The views of a scene show one set of named points, each view turned or mirrored, shifted and resized as a whole, with a little noise and some points left out.
(in the rows, 128 means zero)

Scene 1
View 1
<3>: [120 192 109 124 131 118 149 104 105  94 160 191 103  83 151 105 185 105
  85 174 137 105]
<251>: [201  76 127 127 104  94 207 135  91 134  75 131  79 162 151  69 194 101
  75 143 138 135]
<50>: [128 139 111 110 156  94 162 132  70 115 151 134  99 124 160  58 151 113
  92 147 122 117]
<55>: [150 129 118 155 149 115 164 113  81 141 112 112  95 131 143 107 211  93
 136 121 124 126]
<245>: [131 141 126 156 119 135 151 123  97 116 121 202 110 101 137 151 250 112
  96 145 121 133]
<297>: [169 146  94  77 173  86 124  76 109 124 142 180 101  62 172  77 208 154
 130 167 122 132]
<12>: [116 105 132 131 101 131 157 180  63 107  85 136  73 179 132 130 180 130
  86 128 117 121]
<18>: [165 120 117 122 164  58 124  92 153 143  96 185 100  83 166 146 252 139
 143 162 129 132]
<127>: [105 119 122 164 115 136 132 135  85 139  84 149  86 135 117 176 228 101
 113 119 135 130]
<130>: [151  57 123 156 126  87 170 130  90 173  79 153 103 131 133 112 227  83
  76 120 144 156]
<14>: [125 134 112 153 116 139 148 106  82 136 118 179 103  95 124 134 230  88
  91 134 140 137]
<263>: [122 193 125 169 106 147 201 132  72  91 155 130  97 139 137  92 163  54
  77 147 137  92]
<179>: [111 156 101  84 162  57 133 117 113 109 157 171  98  95 170  70 135 124
  79 178 142 105]
<53>: [144 138 130 134 123  96 163 138 115 108 101 153  84 141 154 128 198 119
 104 157 128 109]
<133>: [ 84 141 104  96 151  96  98 139  87 113 122 158  82 118 146 129 165 149
 111 147 125 113]
<257>: [118 137  99 115 176  96 114 109  82 140 121 112  85 115 150 110 182 126
 153 127 123 120]
<290>: [111 101  99 118 169  86 109 107  85 162 122 165 108  87 143 115 209 123
 113 129 132 148]
<260>: [100 136 115 122 115 145 165 164  30 101 144 136  91 151 134  74 143 105
  63 130 122 118]
<158>: [141  89  97  73 116  88 135 117  87 133 106 196  84 100 143  77 171 133
  46 161 153 143]
<113>: [119 115 130 163  83 141 163 152  84 124  72 148  75 161 115 159 209  89
  81 129 144 122]
<34>: [130 179 124 153 149 128 169 129  76  99 148 117  99 134 153 104 187  99
 131 137 110 101]
<215>: [ 84 183 116 159 146 100 149 125 103 116 139 117  92 130 142 128 158  71
 111 145 144  88]
View 2
<251>: [119 103  98 184 102 194  41 114 199 112 118 163 149 118 186  91 126 129
  89  54 107 123]
<133>: [145  40 148  79  94 138  96  83  80 148 144  62 139 138 140  70 121 187
 127 124 158 135]
<130>: [ 81 126 111 179 116 145  50 109 148 120  92 128 148 152 180 111 128 142
 179  52  97 118]
<53>: [138  97 126 106  84 159  90  78 124 115 156 132 139 126 152 104 124 141
 106  92 138  96]
<245>: [ 90 143 136 104  62 164  92  81  64  92 128 116 136 163 192 129 113 148
 156 103 175  91]
<14>: [ 83 143 143 117  82 166  70  99  75 103 121  85 154 160 176  96  93 138
 155  98 154 102]
<158>: [ 77  43 155 165  83 165  80  95 144 103  73 114 162 127 165  55 106 205
 111 125 156 150]
<215>: [129 105 119  66  80 130  96  90  88 130 190  53 168 124 111  49  81 103
 118  81 121  88]
<18>: [105  86 205 113  86 168 157  83 124 157 129 167 120 177 150 151 105 190
 180  95 138  73]
<257>: [150  60 157  91 110 175  96 121 106 197 161  63 134 164 147  77  93 157
 146  78 129 125]
<55>: [133 129 125 116 103 188  67 124 120 161 160  97 138 160 174 101  98 109
 142  50 119 103]
<260>: [124  74  58 114  68 159  31 110  95 107 143  40 163 116 184  26 112 125
  75  87 163 162]
<127>: [132 156 135 103 132 140  39  85  68 114 136  82 136 155 167 122 138 135
 170  99 129  99]
<12>: [166  98  76 117 117 146  16  83 105 106 143  92 134 117 184  92 169 140
  98  98 140 142]
<3>: [ 84  91 152  83  24 175 128  86  81  96 153  90 167 137 149  59  61 146
  97 117 186  92]
<50>: [119  38  94 115  51 175 100 118 134 150 154  82 155 131 165  40  88 142
  87  65 152 142]
<34>: [144 105 100  73  58 183  93 111  92 147 197  76 143 145 168  75  86 100
  98  63 155 104]
<179>: [ 93   5 145 102  37 147 148  89 132 136 142  89 169 118 118  26  71 182
  93 106 155 127]
<297>: [ 96  36 199 113  48 216 161 116 126 173 127 122 135 172 168  87  62 199
 126 101 179 114]
<290>: [ 90  67 159 124  96 151 105 110  98 166 108  78 141 176 161  92  98 187
 190  85 139 129]
<113>: [133 161 106 122 128 142  14  78  93  77 134 100 149 122 169 105 147 118
 126 102 125 104]
<263>: [109 141  77  89  40 173  62 104  95  83 185  65 178 113 158  35  68  68
  65  74 153  96]
View 3
<290>: [ 67  90 109 157 112 142 201 176 127 155 189 146 153 107  96 109 141 118
 119 113 169  92]
<263>: [125  91 153  39 151 167 123  96 189 130  97 207 110 111 118 131  64 116
 138 187 120 106]
<127>: [ 89 158 170 139 154 122 198 137 143 186 141 136 125 118 114  62  86 128
 154 158 180 110]
<215>: [ 96  92 143 120 152 119 115 119 148  94 113 163 101 106 125 122  89 138
 130 165 126  98]
<55>: [ 82 137 163 120 137 160 143 142 155 175 131 157 144 141 104 111 128  90
 100 135 135 104]
<245>: [ 90 107 155 101 127 148 238 130 183 168 144 176 129 115 106  54 117 124
 153 153 176  56]
<50>: [126  61  99 100 117 153 141 117 157 136 152 178 148  98  88 163 124  88
  84 149 138 110]
<3>: [114  48 115  77 143 152 183 116 176  97 139 196 133  92 116 105 138 151
 147 161 137  58]
<158>: [149  48  83  75 137 153 199 146 134 173 220 156 167  89  63 114 134 138
  98 123 212 114]
<12>: [157 135 141 121 149 111 176  86 149 202 143 132 136  98  86 105  80  87
 107 182 189 142]
<251>: [150 113 159  47 146 166 136 122 165 224 168 150 144 148  49 100 113  82
  40 120 198 127]
<257>: [ 89 115 117 171 138 134 148 142 126 137 149 137 166 110 110 135 164 105
 107 136 127 107]
<53>: [136 100 151 105 150 122 166  99 166 153 139 148 126 118  87  80 130 114
  91 149 177  82]
<130>: [ 82 123 162  95 123 154 175 175 146 219 186 144 121 146  66  80  79  99
  83 102 210 117]
<34>: [106 109 146 113 135 149 142  96 178 134 100 180 134 116 119 130 124  86
 117 173 110  89]
<14>: [ 83 112 147  93 139 161 204 154 160 168 155 174 137 115 112  80 103 135
 159 147 166  89]
<179>: [134   8  71 105 125 129 150 122 145  84 176 170 140  81  86 146 154 138
  85 134 153  79]
View 4
<133>: [149 113 117  61 152  66 153  96 159 176 126 120 152  75 106  71 134 142
 121 118 163 164]
<53>: [138 135 131  98 141 133 158 112 103 158 146 156 138 106 112  97 126 152
  99 137 140 134]
<257>: [166 155 112  63 115  64 123  79 142 167 119 129 152  96 109  91 138 143
  74 160 196 168]
<34>: [145 151 144  83 132 144 148 108 122 191 139 149 151  90 111  95 105 118
  49 181 160 199]
<215>: [164 148 124  88 134 109 164 150 133 172 149 143 171 118  82  75 136 100
  59 146 143 213]
<260>: [141 119 203 114 179 101 149 126 104 186 139 126 168  50 105  36  68 107
  73 143 178 177]
<50>: [147 114 138 122 149 104 102  93 106 154 123 132 156  65 119  69  99 111
  73 143 178 193]
<179>: [140  77  85 120 149  88  90  88 136 138 124 131 148  72 117  64 135  91
 108 104 136 201]
<18>: [117 158  71  67  95 126 106  57 143 125 108 146 132 144 124 125 174 153
 139 129 148 102]
<290>: [131 164 126  67 121  80 104  79 154 138  93 114 173 116 104  77 142 127
 127 125 197 131]
<158>: [117 103 151 124 155  70  91  78 111 124 124 133 144  81 118  40 119 112
 138  96 153  91]
<12>: [154 138 191  94 173 104 195 134  89 181 150 138 153  75 103  73  90 179
 101 136 178 117]
<245>: [ 88 171 164  62 131 168 155 102 150 172 123 144 157 128 105  84 123 118
 127 140 137 109]
<297>: [111 118  85  79 108 103  60  21 154 148 105 140 122  90 140  93 145 107
 110 145 151 139]
<3>: [102 115 126  87 136 141 121  95 159 174 137 149 144 100 111  64 127  67
  98 135 103 176]
<55>: [150 186 150  87 113 119 131 102 103 158 127 148 158 120 107  99 120 138
  58 179 191 144]
<113>: [139 175 200  87 151 119 200 155  95 170 161 154 161 128  85  65 113 150
  98 138 151  92]

Which points are out of place in each view (at most two, in the order of its rows)? Write - if all are in place.
view 1 | <14>
view 2 | <55>, <50>
view 3 | <3>, <12>
view 4 | <18>
